Each row is a point on a landscape with many valleys, with its height.
From any point a ball takes the steepest step (drop divided by distance) to one of its 2 nearest points. It stops when none of these is lower. Distance is the straight distance between rows; heights are no part of it.
Mora: [165 151 100 118 135 111  89 144 110 162 166  86 152 111 138 172  99 165
 173 135 120]  height 450
koz: [155 140 125 164  91 187 116 128 173 149  42  76  89 130 145 129 149  92
 109 104 150]  height 341
Rin: [157 156 108 177 147 154 120 132 129 198 134  72 141 106 148 173 121 126
 201 147 119]  height 409
befi: [101 105  83 145 152 120 163 152 109 170 159 166 136  66 138 138  98 124
 159  71  69]  height 669
nonet: [145 130  56 134 129 140 116 163 101 180 153  95 140 103 144 144  63 120
 197 130  99]  height 425
gedor: [138 114 145 112 100 115 137 172 116  86 129 108 151 141 152 152 139 169
  93  77  61]  height 161
Vuvak: [193 169 121  62 154 117  72 114 138 117  98 174 126 144 139 152 114 137
 138 156 138]  height 295
vus: [157 130 187 124 142 142 106 115 164 126  50  98 150 167 123 171 130 170
 110 132 136]  height 574
matis: [120 102 168 103 147 151 105 105 129 146 121 189 156 165 103 173  86 122
 125 122  83]  height 413
Reso: [128 140 182 120 131 141  83 163 118 156  93 122 115 143 122 124  91  89
 144 114 116]  height 537
funel: [179 173 104  97 147 106 113 108 148 130 126 180 108  98 172 146 139 107
 110 106 133]  height 383
Buv: [201 142  84 105  97 152 132 128 154  97  89 105 146 143 157 165 167 150
 122 145 118]  height 136
Rez: [113 130 140  76 148 111  98 107 106 106 149 210 121 162  98  96 108 119
 131 175 145]  height 426
Gokof: [101 121  79 127 137 126 142 168  76 107 172 107 143  88 118 103  98 136
 158 135  94]  height 418
Sugof: [107 137 145 108 100  90 116 161  93  92 173 104 114 136 116  87 154 169
  98 127 140]  height 472
ler: [137 112 130 136 116 143 156 102 135 102 119  79 176 136 114 152 164 170
 120 154 145]  height 267
Dutu: [ 94 111 152 154 152 110 169 104 131 127 179 195 142 105 138 157 158 127
  93  77  77]  height 717
Mirip: [189 132  83  98 124 117 122 115 142 139 135 148 171 119 175 191 111 140
 137  99  97]  height 238
Gekur: [122 141 115 171  98 143 150 111 172 149 125 142  83 106 140 120 199 127
  92  99 145]  height 364
luti: [ 86 128 177 163 163 137 126 125 112 166 154 114 143  97 105 145 121 119
 141 112 115]  height 294
sime: [ 81 132 150 132 114 113 126 157 124 123 142 157  75 157 113  65 118  66
 116 136 138]  height 657
koza: [ 94 126 101 106 119  99 103 129 111 196 170 176 138 104 142 130  55 107
 140  76 127]  height 616
nelet: [106 155 151 143 136  89 152 161 120  95 143 136  99 108 148  99 184 137
  89  97 120]  height 393
negi: [126 163 118 119  86 132  69 105 184 157 138 141  31 151 129 111 143 100
  92 129 174]  height 601
mas: [134 115  69 108 111 111 167 144 118 104 151 187 109 118 166  88 140 101
 113 101 109]  height 684
rade: [ 76  96 136 152 132 135 155 177  82 114 115  80 121 121 104  64  83  90
 152 127 134]  height 358
reg: [ 81 103  94 117 125 123 147 157  67  58 154 121 144 108 108  73 105 127
 149 155 106]  height 441
rezi: [129 107 135 118 146 110 139  97 124  38  87 120 159 154 116  98 154 189
 114 182 164]  height 264
fatu: [128  91 150 150 183 132 148 137 109  82  70  96 137 139 113 102  59  99
 188 166 132]  height 241
bul: [121 122 119 153  96 116 159 200 126 120 110 107 104 109 160 105 173 149
  98  53  80]  height 79
zad: [ 99  94 107 140 147 159 176 151 101  99 132 137 164 113 132 140  95  98
 147 109  49]  height 683
rut: [101  78  90 127  91 134 180  98 130 126 190 173 140 139 125 131 137 125
  88 105  98]  height 522
sib: [ 98  80 189 132 160 105 171 115 118  40  91 151 145 164 116 117 102 135
  97 126 108]  height 484
Nev: [ 96 159 149 109 134  82 133 139 133  70 163 173  69 145 139  78 157 102
  84 141 133]  height 335
vuz: [107  88  83 122 110 147 173  84 113 124 191 150 165 114 104 142 138 137
 111 136 117]  height 540
ran: [127  96 125 151 100 155 164 106 134 124 138  63 185 130 110 179 160 184
 113 129 114]  height 292
guti: [122 124 182 157 137 119 143 159 126 110  92  72 136 123 138 133 127 131
 113  92 116]  height 600
lino: [145 148 131  82 102 104 119 109 144  90 147 156  98 153 139 127 164 154
  78 138 139]  height 429
muv: [ 86 111 128 113 117 117 129 161  94 115 153 169  97 152 114  72  96  74
 125 127 112]  height 672
seni: [120 147 154 138 119 146  91 141 120 178 118 106  98 125 106  90 124  82
 147 145 177]  height 660
razi: [136 153 129 175 157 140 155 110 158 162 117 152 118  68 137 139 196 118
 142 111 140]  height 340
Sudog: [146 156 128 168 164 123 154 175 128 115  75  82 116  93 163 108 145 101
 161 120 133]  height 375
dud: [ 98 127 130 151  90 134 159 110 165 107 127 123  83 154 126  90 177 103
  77 140 162]  height 293
kovi: [ 79 158 157 157  99 106 102 139 187 120 125  95  28 155 123  81 165 111
  74 124 170]  height 622
vup: [151 106 143 188 168 125 200 124 145  85  86  69 145 103 154 136 148 123
 132 120 129]  height 265
Kupeb: [124 205 149 145 153 114  86 111 154 142 108 135  39  99 137 117 183 107
  99 117 174]  height 572
dule: [119 119 188 132 115 123 128 139 131 111  90  93 127 155 119 129 129 140
 100 115 132]  height 592
Muve: [117  71 156 130 137 114 182 135 114  30  76 128 137 163 126  95 105 129
 103 124 111]  height 477
Tov: [ 90  97 141 106 133 130 141 103 103  82 147 162 160 153  94 129 123 155
 113 150 109]  height 343
Kunok: [152 159 156  98 164 138  92  70 141 157 131 180 136 131 103 151 132 105
 148 177 172]  height 193
gego: [157 132 136 123 137 154 117 125 134 145 113 132 148 129 133 158 120 101
 152 131 112]  height 417
karul: [190 139  64  81 116 132 126 132 125  66 102 153 142 141 154 118 139 130
 144 165 121]  height 167
vovig: [118 132 160 118 163 143 126  60 130 141 148 193 141 132  94 142 133  87
 140 173 157]  height 146
rugad: [ 78 100 158 105 101  96 100 113 124 158 206 163 126 160  90 149  86 162
  90 107 106]  height 186
gam: [104 111 182 124  99 152  77 124 123 192 129  95 136 163  73 146 108 158
 124 135 146]  height 327
Duzen: [108 109 130 150 122 136 117 132 139 181 147 206 101 128 137 118  89  65
 133  79 103]  height 344
nase: [135  91  85 107 126 167 125  82 128 147 150 139 188 139  88 183 105 178
 144 165 109]  height 564
Tud: [115 136 103  92 125  85 112 130 124 164 158 199 126 116 165 122  74  98
 127  78 125]  height 602
vafor: [142 135  79 168  97 144 151 170 137 164 109  70 111  90 138  93 186 140
 147 112 154]  height 163
dun: [143 135 158  91 153 134 121  97 137  88  96 187 143 164 122 142 138 132
 116 156 122]  height 261
kud: [109 123 152 113 122 133 101 147  99 133 116  90 134 149  88  99 108 140
 148 157 158]  height 485
gekot: [117 113 189 146 156 152 130  80 144 147 100 112 161 143  92 161 119 129
 140 156 156]  height 433
mebuz: [142 128 131 155  84 160 124 104 161 168 134 115 118 123 130 138 172 130
  97 110 148]  height 385
Tid: [ 92  80  98 147 115 161 180 150 105 116 134 130 151 122 124 114 115  97
 129 106  77]  height 678
barof: [126 145 168 135 166 139  77 111 124 204 150 163 125 101 118 151  90  84
 165 110 127]  height 475
Fis: [122 111 109 132 162 166 156 134 106 112 111 158 151 125 131 119  92  53
 177 150  97]  height 259
badi: [134  86 110 117  77 157 139 109 132 139 148  95 177 148 104 175 144 188
 101 116 102]  height 320
rul: [173 157 149 107 140 114  88  93 138 144 156 110 169 126 118 196 157 198
 130 147 138]  height 525
tomi: [ 91 136 152 165 174 120 135 143 112 178 160 139 127  68 116 133 137 123
 158  95 107]  height 255
vagep: [180 168 130 135 114 161  90 135 162 155  70  81 106 119 143 150 151 108
 131 126 145]  height 330
tesu: [123 191 155 125 138 122  84 117 150 130 102 142  42 129 131 106 153  79
 102 134 166]  height 578
pina: [120  89 124 164  62 177 153 105 154 163 129 100 141 144 114 134 162 129
  97 113 136]  height 353
sof: [123 121 168 137 102 138  74 137 158 181 132 185  92 150 140 140  73  82
 114  68  93]  height 369
durem: [ 87  88 173 127 196 139 129  87 118  85  95 166 172 167  88 128  94 160
 120 168 128]  height 466
kivo: [150 141 121 135 118 137 149 158 140  85  45  78  91 133 155  94 139  94
 106 119 146]  height 363
fonut: [143 180 148 127 125 112  62 134 139 190 142 131  78 100 129 115 136 113
 125 108 171]  height 542
mozut: [103 112 180 121 156 155 100  89 124 174 148 168 154 134  84 180  87 115
 142 133 105]  height 436
teman: [111  98  90 135  63 124 123 135 121 191 191  98 124 117 113 115 135 164
 102  89 141]  height 690
zute: [126 119  85 144 129 158 128 158 104 178 142 104 130 101 123 110 105  95
 184 130 123]  height 401
Rokav: [133 138  95  76 121 103 133 110 124  95 156 211  91 145 142  84 122  82
 116 156 147]  height 266
vek: [ 66 102 147 141 120 105 148 168  72  85 139  76 118 126  95  53 104 128
 127 138 150]  height 396
fizek: [139 113 135 132 172 133 153 135 115  63  63 123 138 136 133  95  91  76
 171 164 139]  height 226
Laz: [ 83 101 198 124 179 113 153  95 118  65 106 182 148 164 100 124 103 123
 110 149 123]  height 482
Viz: [107 134 115 123  96  97  96  88 138 199 203 152 108 118 114 112 127 134
 112 125 194]  height 314
sef: [134 126 155 107 158 157  87  98 127 187 133 178 144 134 101 164  74  81
 168 141 121]  height 458
fiv: [133 179 103 100 111 113 114 113 144 105 134 136  50 131 140  89 178 110
  86 153 177]  height 217
zov: [101 143 131 161  70 150  98 121 198 141 120 110  38 158 129 102 162 108
  79 114 157]  height 613
Ges: [176 127 104  87 104 104 126 165 121  82 131 133 146 134 172 148 134 163
 100  83  71]  height 195
Bop: [179 157  91 106 127 107 104 182 105  99 125 103 135 119 165 132 120 141
 161 130 102]  height 412
bizem: [137 143  94 115  84 121 123 117 148 143 154 137  77 129 137  94 167 119
  92 133 169]  height 160
pek: [166 154 167 113 165 123 105 123 146  79  58 109 147 155 132 154 139 170
 126 161 140]  height 567
vur: [135 163 140 129 169 102  96 113 125 191 169 163 120  77 133 137 125 110
 152 111 155]  height 501
pefik: [137 143  83 168 135 121 168 142 113 100 146  58 155  94 144 122 179 160
 157 157 147]  height 216
seso: [131 111  95 126 141 164 177  79 127 105 135 170 160 124 118 122 152  80
 143 172 143]  height 221
sev: [138 139 160  97 103 151  53 110 156 192 102 150  93 179  91 127 106 124
 123 159 171]  height 260
pur: [117 140 117  85 151  92 109 106  85  97 186 178 134 112 107  98 117 128
 144 164 150]  height 468
Nabif: [134 147 138 133 124 130  88 135 112 178 168  56 150 107 103 161 128 175
 153 138 141]  height 476
vozo: [101 126 175 106 125 127  81 159  97 144 119 121 119 162  92 112  89 130
 138 135 129]  height 514
pador: [112 150 138 137 164 105 149 147  98  99 150 137 128  94 137 103 157 113
 135 125 126]  height 467
setuv: [120 112 142 140 188 120 106 119 117  64  86 112 188 154 133 156 101 219
 145 176  96]  height 352
Nar: [ 57  92 146 194 119 114 199 142 138 117 132 141 106 123 122  86 167 111
  98  93 118]  height 633
sege: [117 144 108  91 114  87 136 128 126  83 172 185  79 142 143  77 146 104
  95 146 144]  height 302
ret: [129 102 128 141  77 138 150 176 126 120 120  85 144 134 153 141 149 156
  88  61  68]  height 119
Sonin: [139 111 130 140 147 164 123 154 119 125  62  83 161 168 129 159  60 136
 188 157  90]  height 286
fev: [150 120 146 120 170 124 149 132 126  41  48 139 138 149 143 109 108 104
 144 156 127]  height 215
fel: [145 149  97  64 109  80 104 142 123 122 141 190 109 137 173 111  86 108
 110  94 126]  height 591
mavi: [143  93  79 110  55 155 140 112 130 148 163  91 153 143 109 136 157 171
 106 131 142]  height 290
sanov: [111 119  96 129 105 113 134 123 105 169 198 110 137  92 112 120 147 163
 117 111 148]  height 671
Roni: [122 109 157 148 187 136 129 131 113  99  74  91 151 147 114 135  55 136
 192 172 119]  height 262
teger: [165 193 132  62 121  82  57 149 126 125 125 140  70 130 148 114 119 131
 108 118 150]  height 566
Bunav: [132 101  94 125  44 146 158 137 135 118 143  86 127 151 133 107 182 163
  79 116 135]  height 242
vor: [126  82 131 169  78 171 165 119 145 144 108  46 168 136 118 151 152 154
 110 109 129]  height 318
duno: [104 117 146 149 151 120 170 134 113 104 160 119 168  96 137 164 156 159
 107  87  70]  height 704
tiz: [111  99 181 119 112 150  89 132 132 164 116 176 121 175 108 152  75  93
 122 101  82]  height 389
kugat: [ 70 110 162 198 112 122 153 159 135 159 133 133  98 107 120 101 163 129
 113  69 115]  height 624
mut: [113 120 140 141 155 134 149 143 109 107 152 105 175 106 128 184 105 157
 138 110  50]  height 697
dem: [136 116 132 110 126 121 111 126 122  71  94 100 162 167 115 111 151 215
 112 166 150]  height 236
Duvu: [152 152 162 109  92 159  56 133 153 177  69  93  91 165 106 126 121 127
 123 146 172]  height 287
lubik: [112 105 189 127 169 141 128  80 142 115  81 147 154 171  93 139 118 143
 116 163 157]  height 449
ralar: [102 115 110 145 106 134 178 164 130  93 106 154  87 140 148  68 149  73
 103 111 111]  height 646
Ruk: [ 86 118 188 148 162 132 134 129 105 128 127 106 143 120 100 131  99 109
 141 127 123]  height 328
Vilas: [173 151 100 123 145 129 126 161 121 117 115 126 136 112 164 141 125 104
 161 123  97]  height 402
vez: [ 95 148 135 131 115  78 134 165 145 107 159 166  61 130 151  82 162 121
  80  96 114]  height 366
Golad: [ 72 115 116 144 151 147 143 166  78 129 151  94 138  95  97  92  74 103
 170 144 106]  height 392
vomo: [138 137 135 135 137 142 105  91 132 164 162  74 176 121  93 191 142 195
 151 168 145]  height 504
ket: [121 111  98 112  72 108 101 161 106 182 183  86 134 114 124 131 103 175
 111  74 120]  height 706
Roz: [140 106  91  98  87 104 141 110 129 131 179 147 162 126 154 164 125 172
  85  74 100]  height 248
Peros: [147 151 116 147 141 132 161 168 137  87  62 106 104 108 169 103 161  95
 117 105 120]  height 371
nanet: [118 139 130 135 181 139 146 144 104 118 116 160 130 104 139 106 111  56
 174 137 111]  height 274
Viku: [120 130  95 149 110  96 169 190 114 134 132 122 103  75 141  98 189 161
 137  75 106]  height 107
bizi: [180 154 131 159 117 131 129 154 143 118  84  29 151 134 160 175 151 169
 145 138 129]  height 168
vom: [164 164 108 171 135 121 139 147 121 130 130  40 149 107 159 162 162 169
 166 154 136]  height 194
sedug: [114 124 161 183 157 147 132 128 123 170 110  29 140 111 104 131  92 122
 186 152 159]  height 332
Veso: [173 115 108  98  89 166 122 136 156 110  55 107 142 179 132 141 140 155
 108 142 124]  height 111
parin: [160 115 117 101 105 174 125 140 142 122  63 156 130 167 138 130 105  77
 134 131 100]  height 232
Suk: [ 99 117 161 158 157 135 140 157 103 134  89 102 106 119 114  70  90  57
 162 132 159]  height 323
dile: [ 87 121 120 113  93 108 121 174  75 110 167  94 112 134 100  61 123 138
 125 139 147]  height 437
Depe: [144 117  73 113 139 114 161 125 121 127 153 188 146  98 164 130 122 107
 130  94  98]  height 679
nake: [ 83 120  98 105 126  98 128  80 108 170 220 170 149  96 102 133  89 137
 119 125 157]  height 634
finop: [162 109 100  75  97 153 114 151 126 107  87 162 129 176 138 117 105 119
 126 133 102]  height 213
nitu: [144 124  88 126 109 126 157 127 115  90 153  97 161 114 133 128 175 160
 122 142 127]  height 240
Motig: [170 144  97 136 127 143  96 125 126 187 149  85 152 121 138 193  94 155
 188 151 116]  height 430
puvo: [112 127  90 169 115 115 170 177 113 144 143  75 126  77 130  99 190 171
 147 102 133]  height 133
Nete: [145 121  55 165 103 150 160 184 119 154 114  68 127  99 150 102 156 127
 169 121 122]  height 187
tobu: [123 111 195 167 158 123 185  78 162  86  96 124 136 126 134 150 157 117
  82 114 138]  height 277
poron: [191 157  84  62 129  99  67 141 123 129 117 146 142 138 153 149  86 155
 162 143 138]  height 270
kini: [150 116 174 172 151 135 133 140 138 141  73  35 127 125 122 132  96 117
 163 139 156]  height 303
popil: [111 122 144 135  91 125  90  74 146 204 199 133 120 132  89 139 138 143
 109 135 182]  height 370
ladu: [ 95 139 149 134 100 133 104 152 131 148 114 130  66 157 107  61 113  60
 123 146 169]  height 645
Nesu: [205 146  93  79 127 115  87 136 137 130 109 143 161 146 162 184  94 161
 151 128 100]  height 253
kiru: [118 122 163 133  86 146  94  97 142 186 151  96 133 148  86 145 151 161
 108 140 168]  height 372
Bobu: [114 118 130 122 136 153 105 136 104 140 122  93 154 137  90 133  89 141
 172 169 130]  height 457
Zedi: [123 111 110 128 131 137 143 174  97 102 136 102 158 119 139 150  94 137
 148 108  52]  height 691
pavo: [159 124 111  88  98 144 104 113 141 109 106 112 148 174 114 126 170 207
 102 168 161]  height 191
bam: [202 154  76  97 118 139 117 114 143  97 100 123 147 139 149 152 156 146
 147 177 142]  height 151
Tig: [ 89 149 157 147 179  82 125 145 102 171 177 174 108  67 121 123 133 130
 145  84 114]  height 291
guguv: [ 93 145 194 148 155 143  88 115 115 186 131 129 111 121  89 110 102  70
 160 151 173]  height 675
fizak: [106 161 116 133 121 127 143  88 174  92 119 145  47 144 136  95 188  84
  78 156 176]  height 254
Tokop: [107 126 138  88 145  98 100  70 118 169 195 186 156 117 102 171  77 145
 125 123 140]  height 612
nuvo: [123  96  72 134 143 133 168 124 119 152 164 166 160  86 147 151 107 117
 141  87  79]  height 674
Nipek: [164 130  37 110 107 127 112 126 105 154 165  99 155 114 131 143  88 150
 186 167 147]  height 463
Tolod: [157 158 101 133 139 103 134 147 126 144 147 128 122  80 154 126 173 146
 131 103 131]  height 439
mogo: [ 87 109 129 123 137 118 106 160  93 178 172 165 114 107 116 118  57  96
 140  82  89]  height 639
vefan: [200 173  84 114 159 115 121 135 146 129 113 155 129  95 186 161 133 103
 152 116 107]  height 394
dafa: [133 198 178 146 184 102 108 120 142 143 124 154  88  76 140 134 180 113
 118 117 153]  height 563
nir: [151 180 177 129 161 104  92 121 136 145 140 131 121  94 141 160 162 135
 117 111 134]  height 551
sanak: [168 170 142 110 112 142  70 139 143 163  95  87 104 130 126 134 138 122
 133 143 162]  height 310
Sotuv: [130 166 124 154 182 103 146 147 112 121 150 116 135  73 144 129 171 137
 161 133 130]  height 452
liko: [151 195 141 101 115  86  52 140 144 167 138 130  52 111 151 120 132 134
  96  94 161]  height 556
zaraz: [124 127 154  89 103 114 110  86 181 117 153 184  95 184 120 148 151 152
  72 145 133]  height 456
Tidok: [102 141 187 161 161 116 161  87 142 114 146 152 138 111 127 145 178 120
  92 121 135]  height 301
zeg: [101 105 112 127 125 116 174 149  87  37 126 120 148 126 135  79 137 123
 124 138 116]  height 459
biva: [127 114 128 115 118 125 157 103 127  54  91 118 135 152 114  86 158 148
 110 179 176]  height 285
Dis: [151 108 181 175 169 114 191 105 152  74  79  88 132 108 147 140 151 122
  97 106 133]  height 269
vegu: [125  93  68 108 111 149 146  83 120 137 184 130 182 112  92 165 106 172
 138 158 120]  height 555
Vunag: [101  78 103 133  88 169 158 135 112 135 140 113 153 142 105 128 115 120
 120 119  98]  height 670
vulak: [104 107 176 108 108 128  79 117 122 175 162 132 142 156  80 165 101 178
 107 112 111]  height 275
pinav: [125 105  98 126  78 135 153 103 185 121 155 184  88 160 156 125 151 105
  71 105 109]  height 491
bod: [111 131 112 124  93  75 105 166 117 185 182 115 121  95 150 127 120 188
 105  44 120]  height 720
Vaz: [178 171 138 135 167 119 126 121 146  74  64  87 138 130 148 149 143 134
 152 178 154]  height 561
gog: [126 122 129 110  90 127 118  94 192 126 151 192  81 169 145 140 133 101
  78 118 117]  height 479
kof: [ 93 121 165 171 114 116 147 171 115 135 122  73 119 113 129 104 152 143
 104  84 126]  height 611
gogu: [ 64 104 131 172 108 112 182 159 147 103 136 161  81 145 135  66 158  90
  93 101 110]  height 640
dek: [128 121 105 134 179 142  90 129 107  91  86 127 179 162 134 146  86 194
 173 199  98]  height 329
bir: [142 128  86 123  99 138 170 133 124  63 105 101 128 129 140  79 178 121
 112 160 162]  height 296
vitif: [ 94 130 142 145 110  70 103 174 125 181 173 158  90 102 142 112 112 153
 113  42 103]  height 732
Sedi: [169 117  77  75 122 133 113 137 114  88 110 171 150 151 139 122 103 128
 154 149 104]  height 188
Zete: [176 154 150  74 163 126  86 110 143 106  92 185 145 159 136 167 125 155
 120 143 108]  height 289
suz: [155 106  27 121 102 150 148 125 108 132 163 106 167 115 130 151 100 144
 171 162 113]  height 451
bip: [100 102  92 115 119 113 167 146 100  98 169 188 118 132 138  83 122  92
 111 111  99]  height 689
Fuma: [129 174 142 106 108 140  78  92 167 135 101 131  48 164 111 119 153 102
  94 161 185]  height 589
Fas: [138 126 132 141 102 163 137 132 156 118  44  97  83 149 133  96 127  72
 108 128 159]  height 354
limaf: [165 148  54  92 125 104  99 121  99 135 168 124 146 106 134 118 105 139
 178 172 171]  height 478
Bizez: [135 129 195 126 113 141 102 115 158 140  85 109 130 167 113 160 139 153
  95 123 133]  height 582
kome: [144 126  84 116  60 142 159 139 142  94 116  88 103 144 144  92 188 143
  80 132 151]  height 271
Seguz: [139 141  88  69 143  89  90 110  94 110 171 169 146 112 122 114  91 141
 157 160 154]  height 492
Fufus: [150 128 132  97  87 146 121 120 150 105  89 109 122 176 121 125 161 168
  91 149 151]  height 150
Vos: [189 156 106 136 114 141 134 148 153 107  87  74 144 126 165 165 167 145
 124 129 115]  height 149
dugif: [160 156 103 188 144 150 136 167 132 185 105  70 129 101 167 154 134 124
 198 128 108]  height 395
gem: [137 115  90 141 147 156 180 105 121  97 133 141 169 113 136 137 146  99
 151 154 111]  height 237
repup: [127 113 128 137 138 169 123 120 122 162 120 101 161 132 103 159  99 114
 174 155 117]  height 434
ferol: [143 112  88  70 118 119 135 112 114  89 143 208 133 152 138 108 107 106
 126 141 115]  height 223
Gis: [168 162  95 108 134  88 122 160 109 102 153 119 131  93 164 126 155 155
 131 115 120]  height 427
paf: [129  89 103 113  75 148 172 108 149 101 143 173 125 167 143 126 152 112
  84 116  98]  height 503
Lared: [151 139 110 178 136 165 145 152 145 160  80  86 127 103 155 126 146  90
 170 125 131]  height 384
sema: [136 130  96 129 121 150 128 158 106 139 121  98 128 118 123  91 126  90
 166 151 149]  height 376
ronun: [119 100 119 181 158 136 198 115 122  79 120  67 172 106 135 143 130 141
 151 145 116]  height 256
gipu: [158 146 147  91 124 150  67  84 149 187 117 166 116 153  99 143 115 112
 137 164 175]  height 231
Nunis: [173 121  91  91 103 117 135 120 136 118 144 152 156 126 165 164 131 149
 106  95  98]  height 219
patug: [158 102 174 132 150 155 137 119 161 108  21 115 131 167 127 141  95 102
 124 133 133]  height 552
vef: [154 131 110 138 153 155 106 138 115 120  81  99 161 168 135 164  86 164
 197 190 110]  height 304
tib: [142 167 139 129 146 111  67 111 127 217 168 125 119  81 120 135 118 121
 161 124 179]  height 521
zuzok: [176 143 147 142 163 145 148 109 164  93  37  99 129 134 144 150 124  93
 142 156 148]  height 557
liseb: [140 123 155 107 141 139 148 108 144  69  68 154 138 166 131 130 136 121
 106 145 126]  height 235
zag: [114 151 150 193 130 140 154 103 179 154 113 166  88  83 134 139 206 135
 107  82 137]  height 351
Nur: [ 87 109  85 132 124 119 144 101 105 179 209 145 138  81 101 116 118 137
 129 124 149]  height 653
fiz: [142 158 110  87  94  82 115 122 157 105 163 155  69 134 168 120 160 149
  65 105 137]  height 406
goba: [108  99 104 178 155 150 215 115 125  95 128 113 168  95 136 131 163 115
 136 127 111]  height 246
supab: [140 130 194 130 146 144 103 148 140 133  46 101 120 153 123 132  84  96
 142 122 126]  height 547
gug: [119 137 127 141 130 134 140 171 108 115  87  94  98 120 132  60 123  74
 146 138 160]  height 348
Kikub: [135 115 165 158 191 127 132 104 133  92  84  89 181 150 128 187  96 204
 158 168 106]  height 368
kip: [159 157 108  52 114  85  85 144 113  98 135 175  97 145 150  98 106 131
 115 133 141]  height 580
Sisag: [111 138 155 123 123  88 129 146 110 114 177 135 121 118 132 121 155 155
  89  94 108]  height 428
gama: [129 158 177 169 186 128 131  95 129 141 131  67 163 110 123 181 127 145
 176 162 141]  height 399
Bovup: [167 174 170 111 150  99  79 115 135 150 158 111 149 106 130 183 155 173
 125 123 137]  height 538
fubi: [102  73 135 129 107 112 181 143 103  31 103 103 146 157 122  89 126 156
 100 125 112]  height 469
pepur: [105 154 150 141 158  78 126 124 135 155 170 205  91  95 140 116 145 112
 117  90 128]  height 334
Sedak: [127 126 187 154 177 124 128 100 133 113 108  73 178 132 110 189 116 186
 148 154 128]  height 380
vife: [120 139 176 158 178 143 132  90 133 147 119  92 157 112 105 155 122 112
 169 165 157]  height 416
vis: [151 123  44 156 124 156 148 142 111 171 158  90 151 101 149 168  84 136
 191 141  88]  height 440
Roril: [103 115 149 139 150 148 167  70 131 117 142 182 144 137 106 133 147  80
 116 156 141]  height 192
dufe: [ 82 146 181 146  97 111  92 145 164 137 128 106  55 165 105  79 132 100
  94 135 168]  height 632
Toses: [119 111 125  84 138 124  93  97 111 166 169 164 160 131  93 169  67 161
 137 131 117]  height 596
Gobav: [ 90 121 165  98 156 117 104 103 106  99 137 178 138 168  85 107 117 155
 120 174 146]  height 388
momiv: [108 125 168 154 167 138 149 132 117 120 100 115 133 116 120 112 111  76
 151 134 138]  height 298
Tegip: [141 145 145 158 151 138 156  94 147 130 132 122 152  96 138 157 189 127
 118 128 137]  height 326
Dopa: [ 96 101 128  89 113 108 120 114 101 117 185 168 136 151  96 128 102 160
 106 131 112]  height 284
fuf: [121 146 128 139 153 134 140 153 117 131 108 166  98 108 143  90 134  63
 139 116 123]  height 297
ked: [122 109 104  79 115  92 130 104 112 115 189 165 175 122 136 171  92 179
 101  92  91]  height 288
Fus: [121 104  97 106  77 141 161 152 123  84 113 141 104 169 135  74 136  96
 103 136 122]  height 652
Kanad: [114 153 116 108 111  55 125 154 155 116 173 178  64 123 177 104 148 146
  72  72 114]  height 387
vapi: [109  73  98 126  65 168 169 137 122 112 116 119 136 171 112  94 128 105
 113 134 121]  height 661
keraf: [ 91 102 118 158 127 138 122 159 111 200 158 142 121  84 120 135  87 122
 150  60  80]  height 659
veset: [144 163 128 117 146 105 118  98 148 144 148 202  93 105 157 128 140  92
 108 108 141]  height 367
Pova: [ 96 116 146 181 156 156 145 151 118 165 111  59 143 102 120 133  92 106
 175 121 114]  height 365
ramek: [122  88 101  79 122 145  95  96 119 163 154 161 172 156  89 163  74 191
 122 141 114]  height 581
mil: [ 95 113 149 169 156 126 179 104 128 129 169 152 162  87 130 166 175 152
 102  85  82]  height 710
Roguk: [124 145  96 138  85 112 113 108 150 190 178 135  83 107 125  91 170 137
 105 123 196]  height 239
nakup: [107 128 140 156 138 138 127 123 140 165 138 198  93 117 127 105 126  61
 131 109 125]  height 321
bisu: [132 102 120 122 132 175 149 131 125 128  97 178 138 144 135 128  99  45
 147 122  89]  height 245
tisuv: [166 111 166 159 178 133 124 125 139 119  52  60 135 152 115 136  81 141
 181 174 160]  height 283

Call two points neighbours if one is among the 2 nearest of the other. Go from one point of each pair to the other, from neighbour to neighbour, staying as low as possible. Name the highest point that can't be avoided.
Nunis / fev: Vuvak
rugad / bizem: kiru
Bunav / Veso: bir
vovig / Buv: mebuz
tomi / momiv: Ruk

For each start below, name the point where the ball stops.
Tolod: tomi
barof: Buv
dugif: vovig
pek: tomi
Dutu: tomi
nuvo: Buv
mil: tomi
vor: Buv
Nipek: momiv
gekot: fev
nanet: Buv
Tidok: vovig
dufe: vovig
nir: vovig

Write out the way that a ball takes from each point below.
Laz: durem, lubik, gekot, vife, gama, Sedak, Kikub, setuv, dek, vef, Sonin, Roni, fatu, fizek, fev
kugat: kof, guti, dule, Bizez, vus, pek, Vaz, zuzok, patug, supab, Reso, vozo, kud, Bobu, repup, gego, Vilas, vefan, funel, veset, pepur, Tig, tomi
teger: liko, fonut, tib, vur, barof, sef, mozut, matis, tiz, sof, Duzen, nakup, fuf, nanet, Fis, bisu, parin, finop, Sedi, karul, bam, Buv
limaf: Nipek, suz, vis, nonet, zute, sema, gug, Suk, momiv
Gekur: zag, razi, Tegip, Tidok, tobu, Dis, vup, ronun, goba, gem, seso, Roril, vovig
